Points on a hilly landscape, in no order, each with its height.
A climber steps from a point to the highest of its 2 nearest points, and stops where none of them is higher. Distance is the straight distance between rows; heights are no part of it.
J_621: [109 133  61 117 143  69 213 131 102 117 153 120 136 117 112 102 135 147
 179  97 111 148 124]  height 467
J_276: [136 101 156 110  85  77 135  91 139  81 144 147 103 134 121  70 110  92
 143 140 106 150 131]  height 387
J_487: [147  84 194  94 174 119  81  94 179 153 132 117  94 101 152 119 147 145
  75 148 158 156 103]  height 596
J_395: [145 193 138 115 173  98 104 126 152 127  97 153 149  90 181 108 190 117
 149 159 150 166  99]  height 118
J_792: [124  67 115 134 149 105  78 117 152 156 133 108 111 112  96 141  96 230
 104 145 162 131 138]  height 431
J_410: [191 105 100 135 146  79 147  83 167 113 159 166 158 154 113 115 178 130
 139 126 153 153 123]  height 365
J_400: [ 63 117 119 102  89 115 134 152 115 146 105 134 106 133 129 146  67 164
 115 143 123 145  86]  height 537
J_50: [158 138 120 156 134 134 145 105 149 137 157 208 139  75 122 151 151 125
 142 163 122 107 135]  height 216
J_545: [ 77 176  98  92 140 107 202 138  69  98  99 102 126 120 121  86 121 116
 157  99 108 143 101]  height 546
J_456: [109 100  84 137 124 147  94 171 114 158 159 132 117  65 103 166 163 129
 106 128 127  83 183]  height 510
J_968: [163 211 153 168 118 136 180 106 124 111 110 145 148 187 121  91 115 109
 175 135  98  93 158]  height 572
J_810: [141 158 173 166 144 146  52 154 162 108 113  95 182 134 179 144 129 199
 120 124 148 126 137]  height 52
J_116: [112 123 173 121 113 155 128 172 152 135 139  85 124 155 177 173 116 107
  95  75 102 114 127]  height 614
J_325: [ 69 166 133  92 122 124 118 135  96 135  85 134  91 126 174 118  55 139
 132 131 127 136 104]  height 571
J_77: [116 110 158 108 137 156  63 130  89 109  96 100 103 142 131  93  80 149
  88 129 132 124 162]  height 565
J_81: [142 175 179 134 122 116  53 136 118  92  93 123 157  95 166  92 155 131
 154 158 128 166 119]  height 88
J_175: [142  94 167 120 166 112  73 126 188 142 124 147 107 135 182 124 119 210
  73 127 152 140 138]  height 640
J_659: [140 101 110 129 133  69 184 106 158 130 156 135 111 179 105 136  92 131
 133 126 110 109 129]  height 481
J_841: [171  84  59 138 178  87 146  83 140 133 172 162 128 119  88 127 134 142
 152 126 158 126 160]  height 312
J_755: [157 194 126 183 139 153 201 120 110 106 110 135 183 134  82 101 170 131
 182 138 110 109 144]  height 638
J_99: [133  80 140 113  83 170 121 110  87  89 121 127  89 125  76  97 115  64
  97 142 125 116 142]  height 528
J_599: [148 175 132 166 120 113 140 133 115 107 102 119 180 121 100 125 175 131
 157 134 103 151 110]  height 526
J_366: [132 135  85 137 130 108 156 106 113 170 145 167 134 153 102  92 144 102
 163 143  91 138 145]  height 401
J_863: [118 160 102 145 113 188 134 170 133 158 138 169 164 145 169 170 177 113
 128 113 134 114 118]  height 568
J_860: [153 117 182 151  72 178 150 119 121  80 110 130 127 149  76 127 121  78
 117 146 125  99 135]  height 603
J_321: [132  90  53 115 125 129 116  90  99 183 163 150 112 137  89  77 136  89
 151 143 119 176 145]  height 440
J_253: [134 159 188 116 132 128 129  93 128 126 105 151 127  70 117 135 143 103
 141 154 131 144  52]  height 398
J_642: [170 147 119 148 159 120  99 104 153 126 128 205 144  77 144 121 173 132
 141 183 154 129 134]  height 164
J_26: [124  77 161 133 140 145  71 140 112 168 122 105  81 160 124 107  97 140
  82 131  93 122 186]  height 535
J_745: [123 161  83 154 111 207 212 152  98 149 118 141 115 161  84 118 161  72
 127 131 116 104 143]  height 666
J_304: [107 152 141  88 125 142 116 117  67 107  87 114  79 139 142  90  61 112
 111 126 133 122 134]  height 595
J_266: [156 145 132 177 138 156 116 156 129 128 102  92 172 148  73 173 161 141
 107 127 156  81 130]  height 21
J_97: [154 166 192 146 109 182 129 137 109  72  98 106 130 123 127 133 131  72
 136 121 112 107 125]  height 542
J_460: [ 92 119 151  95 150 129 101 159 156 169 116 109 125 107 178 165 161 135
  93 124 136 152  95]  height 641
J_444: [140  99 181 134 109  93 112 123 163 116 125 123 146 181 134 134  89 194
 115 131 123 117 135]  height 433
J_302: [140 134 175 114  97 109 162  95 138 127 120 143 112 186 122  91 106  72
 145 134  94 129 107]  height 418
J_397: [140  61  79  96 146 113  81 105 105 147 162 115  97 103 105 106 149 103
 119 118 148 174 150]  height 493
J_885: [123 142 144 167  86 138 183 118 151 116 144 184 152 129 113 148 123 106
 160 147  83  85 160]  height 278
J_607: [127  68 147  95  98  89 100  96 130  97 148 146  72  92 127  80  80 116
 142 145 110 154 143]  height 356
J_340: [132  89  95 140 130 108 138 135 124 158 173 143  95 101 126 160 148  96
 119 126 103 119 167]  height 406
J_725: [129 100 129 107 116 129 131  98 132 113 125 163 120  46  94 153 141 133
 136 160 161 155  62]  height 313
J_798: [119  54 119 119 169 136  85 110 136 196 159  98  82 112  96 143  95 175
  96 133 153 146 124]  height 386
J_913: [117 114 139 119  96  76 217  87 165 133 141 140 111 165  96 131 100  94
 155 130 100 131  85]  height 446
J_721: [144 185 164 145 140  96  61 140 133  80  85  94 177 137 179 115 124 176
 142 134 136 156 136]  height 67
J_953: [128 173  78  88 185 133 157 138 101 129 121 125 166 130 162 109 202 122
 128 104 157 145 115]  height 468
J_200: [104 107  62 122  99 160 143 158 107 171 143 144 108 171 103 150 113 110
 104 131 141  93 143]  height 473
J_801: [120 132 114 120  92 168 116 158 119 134 126 162 135 174 162 132 118 116
 103 114 160  97 134]  height 519
J_219: [105 123 102 106 122  65 115 108 114 122 133 152  92  52 129  99  82 136
 170 161 111 159 133]  height 314
J_338: [126  99 124  98 104 137 164 122  76 102 130  81 103 115  82 107 138  67
 115 107 118 130 127]  height 570
J_712: [127 165 127 135 126 112 132 135 111 154 120 141 145 130 134  99 153 110
 155 134  91 149 125]  height 447
J_720: [ 89 120 106 132  98  85 164 127 106 122 127 129 131  98  81 151  78 167
 144 137 116 130  99]  height 458
J_678: [ 95 154  74  83 164 197 115 145  95 125 109 137 169 141 165 138 165 121
 111 103 192 123 100]  height 515
J_580: [112  61 123 116  93 133  99 129 116  95 134 129 118  54  78 145 134 144
 114 132 152 140 102]  height 304
J_918: [158 123 152 118 162  97 157 115 139 149 127 113 111 173 115 138  85 139
 104 137 111  91 145]  height 513
J_593: [109  86 131 111 107 133 130 162 117  98 143  74 121 127 116 147 131 123
  82  92 121 104 146]  height 680
J_226: [108  89  65 161 105 145 149 138 123 174 124 135 126 177  53 151 110 149
 114 153 135 109 144]  height 424
J_146: [100 133 183 118 124 193  98 153 168  98 132  70 132 140 217 172 107 134
  93  67 144 125 111]  height 593
J_726: [102 116 168 102 150 169  73 148 182 161 132 124 115 108 197 167 141 179
  73 119 168 120 110]  height 681
J_48: [106 134  63 102 165 105 145 120  93 126 127 168 111  66 140 121 122 138
 145 136 158 137 106]  height 259
J_507: [143 137 192 175 113 162  78 152 143 143 107  86 168 148 129 172 130 173
 103 112 130 110 124]  height 39
J_586: [171 173 155 149 156 122 130 118 136 121 120 139 135 181 168 123 104 116
 139 111 113  72 174]  height 541
J_255: [ 84 104 117 116 123  97 100 154 126 165 125 105 117 140 127 156  67 221
 110 140 127 138 120]  height 491
J_163: [137  84  68 142 155 132 120  98 123 203 144 127 100 138  61 154  77 146
 130 143 155 138 138]  height 372
J_624: [162 169 164 150 134 144 110 139 168  92 143  91 170 179 217 142 132 104
 142  82 140 136 119]  height 543
J_368: [143  97  66 122 196  92 111 111 132 153 155 154 106  80 119 146 119 162
 126 144 177 118 158]  height 277
J_570: [139 106 156 154 117  89 116 121 172 130 130 144 152 127 113 157 130 170
 128 141 116 126 110]  height 480
J_390: [164 181 154 144 163 152 106 130 139 120 117  92 149 204 195 128 100 112
 130 107 131 116 143]  height 524
J_914: [ 97 147 110  77 161 160  94 138 108 144 113 140 122  76 167 127 170  98
  96 125 153 145  94]  height 575
J_667: [168 126  86 109 173  97 156 108 132 128 144 111 166 166 116 106 203 117
 136 108 145 157 110]  height 417
J_327: [123  53 121  85 132 115  70 123 164 171 168 127  84  98 156 118 166 119
  89 135 151 177 121]  height 547
J_424: [111 108  76 121 130  62 174 134 129  92 148 107 146  96 100 142 120 179
 156 113 129 134 118]  height 382
J_828: [115 140 106 149  71 154 202 169 107  70 108  96 146 156 111 131 115 107
 147  93 112 113 130]  height 483
J_379: [111 206 123 132 146 151 210 138  80 130  87 102 131 170 102  91 113 112
 161 115 125 122  95]  height 594
J_57: [121 146 131 125 151 105 114 147 166 152 120 129 152  99 140 172 148 164
 119 142 140 130  87]  height 567
J_190: [137 130 161 148 129 112 136 153 128 131 142 141  96 109 161 152 119 101
 126 126  62  88 202]  height 352
J_518: [126 146 179 111 145 172  66 152 175  86 137  72 146 129 236 152 165  96
 104  85 157 155 100]  height 573
J_930: [130 195 192 133 102 144 173 113 114  73 123 116 128 129 148  88 126  66
 180  94 122 126  92]  height 497
J_159: [124 191 175 115 118 117 193  97 128  86 119 147 129  95 144 105 144 109
 176 120 138 132  62]  height 459
J_754: [115 144  80 151 110 177 131 188 123 137 143 154 149  85 139 188 172 123
 123 115 139  82 148]  height 652
J_341: [153 115 152 149 111  76 143 107 177 117 160 157 135 140 149 120 143  93
 149 142  70 106 187]  height 318
J_288: [122 194 128 176  87 166 140 150  96  94 100 105 166 184 130 110 116 112
 171 121 101 114 156]  height 531
J_207: [115  43 120 157  71 120  64 122 122 131 146 112 133  94  62 125 129 158
 117 145 102 161 154]  height 397
J_158: [118 192  89 127 130 199 194 156  94 145  90 117 128 179  94 117 138  96
 124 115 139 119 106]  height 627
J_735: [135  51 127 153 107 114  74 107 135 175 161 113 102 121  86 111  94 151
 126 154  78 136 201]  height 479

Where does a climber stop that starts at each point below?
J_390 => J_593
J_81 => J_754
J_424 => J_745
J_368 => J_726
J_226 => J_754
J_580 => J_304
J_725 => J_860
J_321 => J_726
J_798 => J_304
J_341 => J_754

Call two points neighbours if one is among the 2 nearest of the other. Go from one point of each pair to the other, from neighbour to neighbour, staying as high as possible. Name the lowest point that can't be avoided.
J_745 / J_754 => J_200
J_860 / J_593 => J_99
J_755 / J_860 => J_390
J_745 / J_304 => J_424
